Each row is a point on a landscape with many valleys, with its height.
A ball rolls from a point to the lowest of its 6 nearest points, and stops where none of them is lower. Distance is the straight distance between rows; heights are no part of it.
kuf: [117 138 101 129 141 127 144 129 146 116 112 133 137 132 138 133 130 116
 137 131 112 161 106 150 115 127 144 146 166 151 103 111 145 116 118 111
 132 138 109 158 148 128 133 102 145 144  80 128 112 168 124 152 114 114
 105 132 116 117 129 119 114 120 146]  height 314
pomi: [142 109 119 118  79  98 156 118 115 105 125 124 142  99  91 153 102  95
  85  90 120  89 144 139 115 131 138 148 127 129 130 122 146 142  97 106
 155 156 124 112  92 160 112 135 140  99  65 126 159 118 152 113 155 132
 156 116 123 103 143 141  89 141 169]  height 219
far: [173 149 145 167  97 167 131 106 140 114  89 164 118 116  91 141 150 157
 138  97  93 148 128 127  59 195 127 121 173 137 153 122 142 124 105  56
  97 138  82 152 108 124 140 103 161 117  37  87 155 154 152 128 121 102
 110 132 126 169 124 107  81 129 114]  height 453
duti: [161 160  98 135 150 159 114 146 157 139 125 132 126 113 182  94 162 155
 192 168  99 162 102 123 135 137 134  96 153 138  94 106 140 100 120 144
 119  89  95 181 161 114 144 104 145 142  85 147  97 185 109 175 113 121
 125 121 127 119  75 126 105  97 143]  height 546
zusus: [179 156 150 176 119 189 121  90 135 127 104 141 108  94  74 122 140 185
 132 102 109 160 116 133  51 178 129 112 179 160 125 133 130 112 113  52
  68 125 100 166  96 131 136 108 164 119  46  91 144 151 134 149 116 111
 130 139 122 159 128  91  84 156 113]  height 493
bekoz: [155 154 132 161 150 150 105 123 137 133 123 139  98  95 156 121 180 174
 170 120  96 165 107 126  95 129 137 151 156 148 130 154 108 121 109  75
  89 118 126 136 136 104 135  77 145 158 118 120 104 183 111 199 115 138
 111 151 119 203  79 128 117 142 129]  height 487
gifef: [124  85 100 122  80 102 123 132 122 137 136 122 136 157 129 164 100 103
 111  75 180 109 124 125 150  72 151 145  91 127 162 117 102 163 166 145
 128 163 156  88  91 148 111 138  93 135 178 133 133  47 173 105 128 168
 148 141 102 120 165 161 155 144 131]  height 56
nukiz: [143 113 156 171  92 173 123 110 138 132 107 162 109 103 101 126 157 147
  99 104 109 125 121 145  69 159 126 139 145 144 140 167 130 102 129  55
  80 125 125 149  67 119 126 117 144 153 112  97 157 135 115 163 108 112
 108 118 116 153 133 132 119 146 116]  height 371
Nebi: [108 143 123 118 167 131 152 147 131 130 144 103 147 167 161 108 139 128
 146 192 140 110 122 143 155 112 119  95 123 100  90 130 113 125 151 192
 174 109 139 118 160  97 136 125  95 130 167 147 121 100  71  93 139 148
 145 126 137  98 107 102 161  96 112]  height 624
manu: [100 133 127 138 160 135 106 137 157 166 145 108  96 116 132 121 115 115
 135 128 120 131 101 135 140 100 118 116 108 132 148 148 112 135 165 130
 103 111 176 132 140 123 136 136 105 151 185 136 118 146 120 155 138 127
 131 105 164 153 111 118 121 136 103]  height 245
zinom: [133 179 112 160 179 165 106 133 151 113 133 141  90 132 177  86 147 164
 173 172 109 170 115 115 152 116 122 148 142 140 121 131 124  88 145 156
 116 123 132 163 166  91 159 104 136 159 133 155  98 171 108 170 118 132
 130 130 128 145  85 135 144 112 111]  height 393
mul: [114 171  95 135 170 148 129 116 153 145 136 129 111  99 161 126 140 138
 170 162 117 152 115 135 142 110 149 130 150 134 102 125 117 112 121 165
 136 113 150 129 158  96 157  96 145 131 117 152 107 169 120 180 134 131
 136 136 121 121 102 113 158 127 113]  height 455
mado: [146 150 117 121 152 152 136 151 125 117 115 144 122 104 152  99 158 147
 142 168  79 142 120 131 131 141 127  92 157 149  93 103 130  98 112 140
 146  94 104 170 188 109 171  82 157 151  77 149 105 163 136 167 129 108
 109 143 114 103  90 125 131 101 161]  height 528
Bizok: [154 169 125 143 152 174 126 127 122 128 122 128 118 104 208 112 190 158
 211 165  71 154 113 111 115 156 134 100 155 141  79  96 143  99 110 151
 121  73  89 182 200  90 173  81 156 136  81 135  97 176 122 205  95 132
 104 113 132 125  79 111  99  89 159]  height 587
Zikol: [112 126 133  82 156 103 142 157 111 134 168 104 163 164 151 102 114 133
 137 167 134  60 148 149 170 128  98 109  91  61 103 121 102 133 128 189
 171 114 144 124 138 122  85 132  84  98 171 117 112  66 107  45 152 149
 147 138 135  67 144 133 162  98 116]  height 413
divep: [141  90 129 129  56  92 116 112 105 140 122 129 151 138 104 160 114 108
  81  82 163 106 133 139 134  89 153 135 114 123 145 114 112 161 120 125
 119 169 115  88 126 170 101 164 129 118 157 124 169  72 169  88 126 155
 128 146 102 113 164 149 113 172 173]  height 60
Razu: [102 106 123 115  87  88 133 115 120 141 116 103 161 137 110 148 104 112
 117 106 155 106 131 121 154 107 140 124 111 125 140 102 115 152 135 139
 132 148 137 105 124 166 118 160 128 104 135 108 133  83 137 108 135 143
 156 150 140  99 154 150 155 137 149]  height 61
losir: [115 114 131 107 142  82 153 122 118 123 131 113 160 126 144 128  98 113
 129 145 133 121 140 120 147 121  97 130 150 146 112 119 110 152 118 181
 187 122 137 122 152 157  97 152 147 105 113 109 124  90 146 101 143 121
 134 112 123  79 111 126 146 124 157]  height 129
sefu: [124  89 110 127 134 122 162 129 142 121 124 132 134  92 116 117 121  94
 114 104 137 125 120 126 106 126 152 142 131 157 130 126 139 137 109 130
 122 133 139 115 141 136 123 148 137 144 116 117 129 126 136 160 143 118
 134 106 115 123 155 137 132 112 129]  height 203
gudu: [136 131 151 117 131 118 141 126 125 122 112 140 115 110 122 150 129 120
 118 143 109 126 112 143 119 150 152 117 155 151 116 119 146 106 114  97
 135 119 109 154 128 121 146  96 154 125  78 132 138 176 128 166 136  89
 105 122 122 151 154 121 116 131 150]  height 308
lozen: [ 80 111 124  64 145  93 141 153 115 143 173  82 166 172 165 107 110 128
 152 187 125  79 162 118 194  82 114 100 119  77 136 131 128 153 126 203
 164 110 132 135 132 132  99 155  78 103 181 150 108  67  86   4 100 161
 146 162 169  85 138 147 154  80 124]  height 690
geguv: [161 156 140 129 130 153 111 131 113 125 132 154 111 113 149  99 185 172
 195 144  81 168 129 126 100 155 139 132 169 127  86 119 117  87 107  91
  78 105  78 182 183 120 156 108 166 168  79 135 117 206 101 183 127 106
 110 130 120 160  95 132  89 119 128]  height 555
Paf: [135  92 130 153  76 113 124 106 102 122 129 152 136 143 134 148 131  97
  37  98 188 125 128 105 128  82 148 157  99 124 165 140 134 172 134 105
 106 184 186  83  57 171 118 151 106 126 204 139 143  86 158 102 113 148
 137 118 131 153 169 167 181 174 127]  height 52
tolat: [ 93 111 111 106 134  94 143 116 116 120 122 102 152 126 132 114  97 105
 137 124 139 121 135 144 147 124 125 118 114 118 116 111 126 149 142 177
 169 126 138 112 125 135 127 144 126  91 159 114 144  86 117 101 136 143
 140 120 117  77 117 130 141 115 132]  height 97
Kon: [102 111 126 113 170  89  96 154 128 137 160 102 144 190 148 120 100 148
 158 160 162 129 159  89 200 103 117 129 101  83 115 145  93 119 146 184
 156 148 153 106 108 142  82 175  78 109 215 142 100  89 102  63 134 128
 161 147 151  95 131 130 158 142 119]  height 608
ledod: [160 159 118 118 137 156 115 137 152 149 129 151 102 113 176 102 201 177
 201 164  89 177 110 118  93 146 140 116 181 152  72 136 143 114 114 103
  88  97 115 165 193 105 154 102 175 148 105 139  91 197 109 193 104 122
 113 125 142 157  74 136  95 125 124]  height 177
litu: [ 93 109 121 117 104 118 124 130 150 120 123 108 140 117 126 135 103  97
 135  93 138 137 119 117 149 108 133 127 109 143 137 138 123 144 146 136
 108 142 150 114 134 128 141 158 134 141 152 125 135 119 124 155 136 129
 124 127 138 125 147 129 149 137 106]  height 101
Siv: [ 89  91 108  79 113  68 136 141 112 135 144 130 158 173 112 143  80 104
 114 106 173  74 138 148 179  85 132 125  86 109 128 106 104 143 156 165
 154 143 163 105 109 168 120 135 126 118 170 128 145  69 170  64 121 131
 152 160 104  66 173 135 175 130 117]  height 68
gareg: [105  81 123 103  67  87 122 123 111 143 100 117 136 135 113 139  88  71
 116  86 172 103 145 140 150  72 152 137  75 130 136 126 128 158 145 139
 124 134 154 104 122 156 110 159 120 106 160 117 137  74 167  90 124 149
 141 144 114 107 170 152 155 139 150]  height 57
sud: [119 106 137 135 111 111 132 163 123 146 142 120 128 139 135 143 103 115
 123 128 159 113 132 131 137 107 143 131  93 132 149 118 111 138 159 169
 126 130 154  86 132 132 126 164 111 127 172 131 121 106 138 132 127 154
 148 121 138 113 137 125 157 137 147]  height 93
zedi: [122 102 133 105 106  99 152 133  96  96  96 128 147 109 100 172  98 106
 119 115 138 113 128 157 120 137 134 139 146 158 130 114 141 143  90 116
 147 153  84 134 116 162 127 116 135 110  77 135 141 154 121 115 151 132
 120 121 104 109 150 138 101 126 158]  height 304
tup: [162 151 164 157 112 164 106 118 108 133 126 157  86 100 135  85 167 189
 191 112  98 166 115 108  58 169 146 135 180 135 100 114 119 116 119  57
  78 115 108 153 148 115 146  94 172 144 101 134 101 175 126 184 112 117
 114 133 110 195  83 132  89 137 113]  height 143
gobob: [108 159 150 140 167 166  96 131 154 141 130 116  98 129 134 125 138 137
 166 140 110 157 100 136 112 100 125 117 124 132 140 140 126 136 144 140
 106 124 143 144 143  78 146 138 114 163 168 129 126 168 120 184 108 124
 118 122 163 144 106 109 153 115  78]  height 276
Bekek: [179 114 133 142 107 156 134 110 128  99 108 137 129 101  73 143  94 133
 101 101 123 114 135 111  67 158 115 122 150 134 142 135 142 122 114  78
 116 153  82 130 115 149 143 120 138 101  64 118 150 134 159 133 140 115
 110  95 106 143 162 113  99 127 128]  height 319
gup: [137 123 123 113  74 112 153 111 137  88 119 157 138  84  92 154 125 111
  72  84 137 100 146 143  97 152 121 136 135 132 142 157 150 140 107  99
 138 154  95 113 102 149 124 158 142  96  89 123 136 133 140 130 139 121
 116 113 114 120 152 153 118 133 151]  height 38
pove: [183 110 160 105 117 144 160 131  94  88 102 117 161 103  61 165 131 103
 107  92  90 131 137 142  82 200 126 121 127 138 142  86 161 142  90 112
 111 142  74 122  92 134 140  98 155  80  12 115 164 143 180 126 144 129
  86 134 116 119 160  90  40 130 141]  height 398
tuzi: [120 135 125 157 127 139 106 113 152 159 136 126 106  99 126 125 123 123
 138 113 113 146 121 118 100 116 149 140 137 147 145 136 138 138 135 116
 119 125 133 126 146 102 131 134 100 144 148 108 127 160  94 172 128 121
 126 109 147 159 129 129 141 129  87]  height 160
mosef: [126 106 127 112 123 100 153 109 134 123 142 135 160 120 129 137 107 104
 108 125 152 106 139 134 137 100 148 128 122 150 128 122 139 152 126 143
 156 136 116 123 141 141 125 148 143 117 112 126 130 103 135 154 141 139
 147 114 106 121 137 140 121 139 169]  height 137
lani: [ 98 110 126 113 108 107  96 126 120 138 140 116 130 147 112 170 114 127
 136 120 171 118 135  98 179 101 124 158  59 130 141 139 125 147 167 152
 130 140 167 109 109 149 133 165 109 120 190 125 117  92 139 108 157 156
 151 111 133 117 138 131 145 132 114]  height 65
poso: [156 133 133 135 119 146 124 117 135 114 124 117 104 109 122 122 126 126
 143 126 101 155 135 137  97 149 153 140 166 145 142 149 144 132 120  83
 124 130 116 156 125 141 137 101 132 149  69 135 154 178 115 140 127  98
 114 131 127 150 136 125 112 130 130]  height 354
Busit: [151 152 108 132 186 121 147 145 126 121 119 130 137 150 151 103 147 148
 131 194 160 143 133 146 139 110 122 116 144 134  89 109 139 117 117 182
 141  93 118 153 163 127 168 107 139 133 117 171 113 135 138 140 152 117
 132 123 119 115 109 109 153  95 132]  height 543
Munas: [135 125 134 168  98 169  97 110 142 131 147 143 137 111 114 108 148 121
 123  78 124 112 112 108 110 134 116 133 132 145 146 162 146 142 147  85
  66 137 147 127  85 112 140 138 112 153 174  87 154 143 138 150  93 135
 122 127 137 174 149 150 121 148 108]  height 207
robaf: [159 142 134 114 125 144 133 113 115 121 101 137 127 119 105 145 117 126
 118 119  98 149 128 135  88 188 136 106 172 142 119 142 146 131 119  78
 115 124  79 147 129 120 146  96 159 116  35  97 153 153 148 123 140  99
 106 136 118 149 154  87  83 127 127]  height 431
Buko: [139 110 139 142 108 141 116 113 134 125 128 137 142 112 116 114 118 131
  89  78 115 110 135 124 118 114 121 138 124 131 174 159 162 131 141  98
 102 132 140 108 103 151 134 135 123 139 145 111 159 127 138 139 125 117
 115 139 121 145 139 139 127 165 117]  height 138
Dagu: [118 134 127 133 115 126 132 108 132 130 128 148 121  95 116 131 129 116
 130 113 113 134 128 142 105 109 159 157 140 148 139 150 162 140 128  97
 112 131 131 120 131 125 142 144 138 150 123 105 126 151 123 163 141 125
 127 130 117 144 138 124 153 130 103]  height 272
zizab: [103 138 144 102 159 111 117 150 132 137 146  97 122 158 149 107 104 137
 151 137 161 114 131 123 177 120 105 119  93 105 102 130 128 134 170 165
 141 121 152 124 123 131 110 179 106 112 195 130 121  90  98  89 141 119
 163 126 140  91 126 127 149 142 136]  height 397
Rinos: [134 126 133 116 118 129 147 117 121 101 120 147 137  95 100 132 138  93
 115 117  92 137 131 152 104 161 122 126 161 135 107  99 154 127 103  91
 130 125  81 145 153 133 139  87 166 107  40 131 149 158 144 146 127 110
 111 152 119 123 156 106  74 119 154]  height 423
rabo: [124 101 120 132  53  99 124 101  99 136 114 128 148 146 106 144 112  83
  79  81 196 106 170 122 131  77 169 150  97 122 162 121 112 157 114 120
 127 161 151 100  82 180 116 167 119 106 172 121 128  55 167  85 154 145
 121 137 114 129 140 153 156 163 166]  height 55
logu: [123 160 138  88 167  99 160 165 120 147 143 105 151 162 159 101 142 142
 139 210 123 120 142 145 173 130 110 105 105  73  96 138 111  96 126 180
 191 110 120 123 168 106 119 115 110 130 146 146 118  78 111  85 146 145
 168 132 140  96  99 104 144  71 134]  height 653
Gagom: [175 132 112 131  86 141 137 114 108  97 110 149 141 108  70 145 128 133
  99  78 116 111 148 141  84 178 111 111 139 149 144 106 170 130 104  92
 139 148  80 109  95 130 117 117 152  73  44 109 129 151 181 109 138 103
  97 128 112 135 148 111 102 143 149]  height 196
tulob: [125 119 132  76 147  83 180 153 107 137 137 107 146 149 128 117 105 132
 126 180 141  86 149 151 163 123 102 107 120 104  91 127 106 140 132 170
 182 128 134 121 137 138 122 116  91 111 133 108 143  66 108  47 130 154
 142 129 131  67 120 127 160  91 128]  height 422
suzed: [110 144 119 128 197 121  94 171 157 136 129 104 114 176 178 157  97 152
 150 161 144 122 152 114 174 103 106 118 104  66 126 137 100 114 151 189
 131 133 157 125 124 127  97 160  53 132 223 155 102 115  57  69 129 146
 170 137 148 123  97 138 159 133 121]  height 556
Rol: [142 151 124  86 177 155 167 135 130 101 136 131 128 122 160 121 183 138
 150 162  77 153 126 131 150 160 110  98 154 138 100  88 141 121  92 156
 154  76  62 150 179  96 149  81 151 140  56 156 114 159 129 173 106 138
 111 123 128  91 110 122  90  79 190]  height 506
novat: [122 147 108  99 161 127 164 150 143 119 155 109 135 142 156 105 159 162
 148 195 102 139 110 136 151 140 108 109 132 125  96  92 154  90 136 192
 185  61  93 145 184 104 166  71 132 141  83 175  92 125 115 135 125 110
 110 148 113 105  72 110  91  69 162]  height 508
sezi: [ 72 137 116 128 177 125  82 138 169 139 153 101 119 196 156 157 119 159
 130 133 158 120 127  97 177 107 103 127  87  84 157 166  66 108 154 155
 128 121 173 118 118 130  74 195  66 123 222 146 123 116  74  99 112 150
 175 110 169 132 109 152 173 132 107]  height 313
fik: [ 96 132 110 129 166  93 117 178 131 141 173  95 144 202 171 121 106 150
 152 203 155 108 164 114 181 113 125 101 115  76 130 125 105 139 123 204
 149 117 145 115 158 139  97 155  67 114 211 153 103  97  68  33 139 155
 144 148 168 109 119 117 132 101  93]  height 888
losa: [118  83 123  85  57  84 152  86  91 153 120 103 177 147 101 171  95  80
  79 106 179  77 133 115 162  66 169 159 102 107 167  99 124 145 126 114
 144 173 153  87 106 175 109 123 133 103 138 123 166  66 182  70 126 136
 122 171  99  86 173 124 157 119 164]  height 63
Lise: [110 134 113 132 166 120  93 146 157 132 129 114 117 138 160 131 104 132
 137 117 155 136 129 129 169  87 130 114  77 135 144 124  98 147 191 165
 141 133 163 117 121 111 134 160 110 147 180 135 113 116 128 122 132 128
 141 123 133 137 132 133 128 136 108]  height 267
Gebu: [144 119 129 117 120 113 144 126 130  94 108 123 131  99  98 142 118  86
 105 108 101 149 127 145 119 176 146 127 161 134 131 101 155 133 107 117
 153 126  73 132 105 158 143 112 149 115  46 112 148 146 142 141 132  98
  97 114 112 127 136 106  93 123 145]  height 430
gop: [ 99 135 122 115 158 120 153 130 132 135 122 101 130 118 140 118 114 125
 135 164 139 117 135 150 144 126 122 133 133 137 111 125 113 126 121 167
 172 113 136 131 133 130 127 123 124 118 125 128 117 124 104 126 174 132
 141 107 138 109  96 112 135 115 119]  height 292
zosoz: [141  90 133 174  82 149 104  96 125 149 129 177 116 113 106 120 136  99
  48  76 162 121 133 114  94 105 132 144  97 139 160 153 153 158 108  74
  77 147 160 108  66 155 123 154 133 141 173 122 148 145 156 114 115 102
 100 146 123 175 163 167 151 179 122]  height 66
veme: [169 148 153 179 108 164 116  85 133 126 107 179 122  91 108 107 165 166
 119  95 116 141 119 122  43 162 110 154 172 161 136 180 113 128 137  29
  74 125 128 134  74 130 114 137 149 142 108 100 153 149 134 164 113 131
 118 100 101 187 133 119 122 132 127]  height 399
fof: [182 165 141 175 107 170 130  92 132 123  96 134 103 105 117 119 161 170
 147 103 121 149 113 123  58 158 129 150 168 136 143 160 124 109 117  56
  80 107 126 134 106 132 141 122 164 151  86 102 152 151 143 170 126  97
 111 127 129 168 120 142 120 134 109]  height 468
basu: [148 157 136 120 133 149 140 137 108 121 128 143 136 104 151 118 173 139
 177 138  83 178 109 135 122 165 127 112 184 149  88 102 141 112  92 127
 124  93  64 160 164 116 161  81 169 131  59 145 123 205 112 163 107 114
 114 131 132 128 111 145  98 116 142]  height 544
bive: [131 110 148 120 138  92 159 157 101 108 119 128 139 120 127 161 142 102
 120 140 103 117 107 142 136 150 121 126 161 141 111 102 142 133 110 133
 175 139  95 135 150 165 118  94 143 112  74 133 132 137 125 118 135 111
  80 118 117 115 129 104 103 119 173]  height 414
sig: [151 172 110 133 140 135 130 134 114 139 123 150 105 129 164  97 161 149
 174 154 102 170 101 151 101 124 144 132 164 138  98 117 117 112  94 121
 119 106 124 156 160  96 147  93 162 158 101 146 104 182 113 189 115 108
 103 137 127 155  89 147 105 135 108]  height 531
piva: [153 112 146 155  92 151 120 109 141 111 103 162 127  88  72 131 147 135
  85  71 132 118 131 132  66 155 119 145 143 138 157 160 148 111 118  89
  96 154 128 125  96 137 151 129 130 122 101 100 150 133 139 132 128 112
 124  87 115 133 145 125 115 159 110]  height 258
nema: [179 141 172 192 129 196 114  93 123 134  97 127  64  98  89 110 171 191
 156 141 100 173 113 127  51 150 134 130 160 140 102 120 117 108 120  29
  69 106 105 154 126 110 144  93 180 171  61 112 107 180 141 158 131 114
 120 132 129 189  99 113  83 130 119]  height 504
mel: [189 145 152 155 112 183 125  80 136 125  98 131 114 104  64 152 133 126
 134  81 114 120 128 119  58 196 131 120 164 164 160 117 145 125 106  57
 114 114  82 141 102 124 136  93 172  96  43 103 159 139 157 132 136 125
 101 133 130 152 129  99  91 116 130]  height 429
vurol: [106 127 130 154 120 146  98 124 141 133 137 128 129 123 119 108 102 106
 111  94 121 119 127 117 142 117 125 132 101 152 152 151 132 152 176 103
 109 119 174 106 124 121 102 145 123 170 183 102 147 118 134 150 130 109
 129 103 154 164 144 161 128 136 120]  height 164
Megig: [144 137 129 107 147 101 157 145  91 111 116 119 137 116 132 126 163 111
 130 167  89 148 110 147 137 171 123  91 169 145 104  78 140 130  75 148
 152  90  74 140 168 113 132  72 152 137  55 135 122 163 129 152 114  98
 101 131 115  99 110 125  96 112 176]  height 479
Nimag: [114 117 138 152  98 144 102  97 132 141 136 159 123 170 127 147 140 114
  52 102 160 133 125 109 116 102 124 150  54 125 155 167 126 143 155 103
 100 158 199 106  69 125  97 147 121 145 212 131 130 100 149 144 110 142
 128 126 139 171 179 150 156 186 110]  height 47
sif: [120 133 128 112 181 148 157 154 126 119 122 119 136 133 144 125 138 127
 148 160 109 144 118 143 126 142 120 121 157 140 107  93 148 113 100 160
 175  98 137 162 148 108 136  96 150 136 106 155 103 149 136 147 124 104
 111 112 113 110  90 100 147  82 138]  height 457
fomir: [101  91 110  80  71  81 121 108 106 140 122 112 159 130 112 141  90  88
 137  87 176  88 165 143 154  74 130 150  98 140 145 100 113 166 121 137
 155 148 131  97 126 161  96 134 120  88 152  97 137  96 161  82 140 157
 138 150 110  85 155 151 141 150 172]  height 59
muteg: [107 152 119 122 192 111 118 164 142 121 148 104 133 165 168 123 122 165
 135 188 145 138 136 129 169 138 111 100 107  84 131 135 109 106 142 194
 152 122 134 118 158 114 100 149  80 127 194 157 127 116  73  57 134 152
 141 115 186 112 102 126 143 107 119]  height 815
sebal: [ 97  84 123 116  95  88 147 115 118 125 119 120 170 110  86 143 100  69
 105 103 124  93 131 124 143 107 134 162 126 136 131 109 126 155  97 114
 150 153 123  91 128 136 102 134 129 100 103 106 151  98 142 105 132 153
 150 118 104  95 153 162 119 154 170]  height 80
Rina: [112 115 135  88 150  90 121 155 111 142 160  95 147 165 133 114 114 112
 146 146 160  96 144 135 169 109 135 137 101  79 102 101 116 127 139 183
 152 135 154 119 137 130 110 160  90 110 175 129 128  69 105  56 128 138
 176 118 151  83 125 132 143 133 136]  height 335
Nug: [111 116 128 132  98  94 115 122 116 129 131 132 119 150 106 157 117  94
  98 115 182 116 134 111 142  87 136 163  67 124 163 154 113 155 170 138
 117 156 178  70  90 156  82 157 102 135 208 129 117  73 151 119 121 145
 154 128 135 157 155 155 162 168 127]  height 53
lolo: [124 102 106 127  75 104 109 130 135 173 128 127 129 114 136 140 104 111
 122  83 153 130 151 112 146  94 140 152 107 134 151 136 132 157 137 143
 113 153 161  89 119 145 110 181 124 131 163 131 134 104 146 131 121 143
 128 132 133 136 145 151 125 151 106]  height 62
sak: [173 125 157 169  87 179 118 106 120 136 116 174 112  87 103 119 149 153
  81  71 108 132 118 109  73 157 105 139 158 145 152 163 124 140 125  59
  67 137 127 141  84 123 139 139 122 136 145  88 158 145 127 131  92 139
 124 130 122 171 158 132 131 161 104]  height 295
Zut: [ 96 100 126  74 125  93 117 144  99 136 149 105 157 151 120 123  76 115
 134 136 161  67 155 119 175  99 133 127  78 101 107 100 125 134 155 155
 163 143 150  90 111 144 104 138  97  97 170 123 145  62 126  36 117 134
 165 151 118  73 160 133 173 115 116]  height 83
Pabe: [ 60 113 137 133 131 118  94 131 158 117 150 125 110 174 122 153 110 125
 111 113 164 122 108 110 163  97 109 129  48 104 153 162  98 120 175 159
 129 147 165 100  98 113  72 170  88 149 241 148 114 115 129 130 129 150
 169 115 155 146 141 154 156 156 117]  height 98
dula: [122 147 114 103 149 100 131 170 123 135 172 106 153 184 153 102 119 136
 157 196 145 108 140 131 176 144 119 112  99  81 117 102  97 119 135 203
 167 115 141 138 171  95 122 147  82 100 177 163 129  79  86  69 140 151
 150 144 146  92 107 132 134  95 108]  height 786
gez: [ 98 121 126 124 149 131 145 121 164 149 104 116 113 103 128 122 113 119
 139 142 138 138 120 135 136 115 137 127 140 130 116 107 136 148 138 145
 118 127 145 125 136 131 141 139 143 135 140 124 112 148 115 163 127 125
 133 119 134 145 116 130 149 130 106]  height 263
gizav: [204 146 164 129 137 167 177  82  96  93  83 139 125  93  63 149 146 124
 113  98  95 124 106 112  74 220 123 127 178 140 144 114 165 116  56  82
 100 128  98 138 104  83 155  86 157  78  27 100 147 141 185 161 117 130
  99 135 121 139 150  72  76 111 130]  height 483
Bamu: [ 95  97 120 138 107 146 121 145 146 142 136 124 112 134 157 151 120 102
  83  95 166 129 125 101 141 113 138 146  75 142 171 151 143 131 162 128
 121 147 166 107  91 134 107 180 120 142 187 128 114 100 128 134 142 142
 142 119 123 160 144 148 154 166 122]  height 58
vimup: [124  93 133 158  88 140  97 109 123 118 127 165 121 133 100 131 143 118
  43  80 167 112 130 119 120  94 120 144  97 126 176 161 144 148 141  83
 102 154 183 121  60 156 112 158 105 134 204 141 142 112 172 124 120 120
 123 140 105 157 173 144 157 186 120]  height 54
tanes: [ 69 135 121 132 165 115  82 173 150 129 151 104 107 183 158 135  97 139
 121 154 147 113 142 124 182  87 122 112  83 108 141 160 110 107 165 155
 139 125 176 128 107 121 108 160  86 151 202 134 113 141  87  93 146 145
 147 114 163 136 143 114 170 143 113]  height 381
par: [116 158 124 117 167 112 168 155 100 119 149 108 149 168 138 120 145 146
 146 216 121 128 134 129 168 139 102 113 135  94 115 117 101 100 128 191
 181  96 122 127 164 128 136  86 123 111 102 154 103  86 114 102 135 140
 128 154 119  92  85  98 121  88 145]  height 434
Sutoz: [116 127 114 121 135 115 163 129 138 123 119 133 109  97 125 126 124 121
 114 144 135 135 113 150 111 127 137 142 154 147 121 128 157 134 123 125
 127 136 129 144 146 134 136 117 126 140  98 129 120 149 122 153 160 107
 105 122 124 124 133 115 116 112 134]  height 75
til: [149 147 135 103 105 131 144 108 114 105 111 145 117  91 121 128 137 105
 135 128  62 161 123 140 111 186 136 119 163 139 114 111 120 107  85  98
 121 134  78 144 153 108 153  93 163 109  30 128 131 187 145 164 103 100
  96 137 131 129 137 105  81 110 122]  height 488
vovu: [104 143 127 136 195 151 134 140 144 123 151 124 121 132 153 102 134 147
 147 178 126 130 121 138 165 121 113 113 122 117 114  92 120  94 158 160
 133 116 167 104 159  86 165 130 117 135 171 163 118 120  76 111 143 133
 134 119 146 124  88 101 139 111  95]  height 519
rovof: [137  98 138 117  83 122 148 116 125 132 140 153 142 116 132 140 121 108
  66  82 115 114 144 131 126 112 126 154 117 129 153 138 155 159 129 110
 111 165 117  98 124 143 135 152 124 136 130 111 152 107 154 120 139 132
 114 135 100 130 181 153 124 147 138]  height 85
tiv: [159 127 132 158 100 152 122  96 135 101  88 161 127 110  77 123 123 133
 110  92 105 127 127 119  74 158 113 155 158 135 127 160 142 111 110  66
 122 138  85 127  89 127 140 117 137 107  76  88 137 164 139 139 133 110
 105 115 114 150 138 119 118 130 108]  height 364
Silar: [ 81 114 115 163 110 133  79 151 143 144 167 127  93 147 108 135 116 134
 117 107 165 143 137 111 131 110  99 127  67 112 169 161 110 112 184 125
 104 148 170 116  89 142 100 183 116 157 229 149 109 117 141 145 131 148
 157 109 146 165 144 162 147 157  61]  height 67
tol: [151 159  91 120 181 157 131 149 142 131 139 138 131 138 163  86 165 175
 169 174 111 174 103 110 151 130 127 119 116 137  86 106 146  94 131 166
 152  88  99 162 178  85 170  83 133 150  91 173  83 139 120 143 104 120
 134 139 122 126  78 127 118  96 141]  height 489
vige: [115 122 101 114 142 115 172 152 113 122 128 109 130 121 132 134 104 137
 132 160 130 110 131 148 144 122 104 112 138 119 109 122 115 122 121 189
 201 103 133 151 153 129 108 109 155 102 104 136  99 100 136 100 133 158
 141 118 110  90 104 111 158 100 167]  height 274
Rov: [127 133 149 170 127 137 119 104 145 133 133 131  97  99 129 114 136 115
 139 110 105 127 111 110  95 141 150 143 158 110 142 163 139 128 109  78
  89 128 114 150 129 119 140 122 147 157 109 115 144 157 116 167 116 118
  99 132 133 147 120 140 126 142 107]  height 334
Zor: [ 99 148 132 140 192 142  71 167 163 154 148 103 113 195 167 133 106 138
 140 162 138 129 143 117 178 113 100 109 103 107 131 174  94 107 156 162
 132 138 153 134 122 111 113 152  73 150 211 152 101 132  69 121 109 118
 139 122 149 132  97 119 159 107  79]  height 154
moten: [147 146 134 147 115 127 110 117 100 129 130 145 125 104 142 128 152 133
 162 130  70 157 105 140  89 161 148 113 176 139 107 117 132 102  87  98
 108 138  68 148 151 118 159  98 162 140  58 124 140 179 138 177 126 114
 122 139 129 111  91 117  77 131 111]  height 564
dad: [ 96 159 131 148 190 139 101 141 151 149 132 123  82 172 165 105 121 147
 146 147 105 160 124 112 170 119 116 114 109 126 126 155 109 108 164 129
 105 119 148 151 151  84 139 127  94 164 187 147 123 148  95 165 112 110
 132 121 168 152 106 109 144 128  72]  height 318

Where does a ball stop that starts at each point below?
lolo | Nimag
Zut | Nimag
novat | Nimag
tulob | Nimag

Call two points neighbours if one is among the 6 nearest of the other. Go from one point of each pair to the other, from neighbour to neighbour, staying as low as possible. Name the highest point that can't be avoided.
Zor / Sutoz | Lise
gup / Nimag | rovof
Sutoz / tup | fof
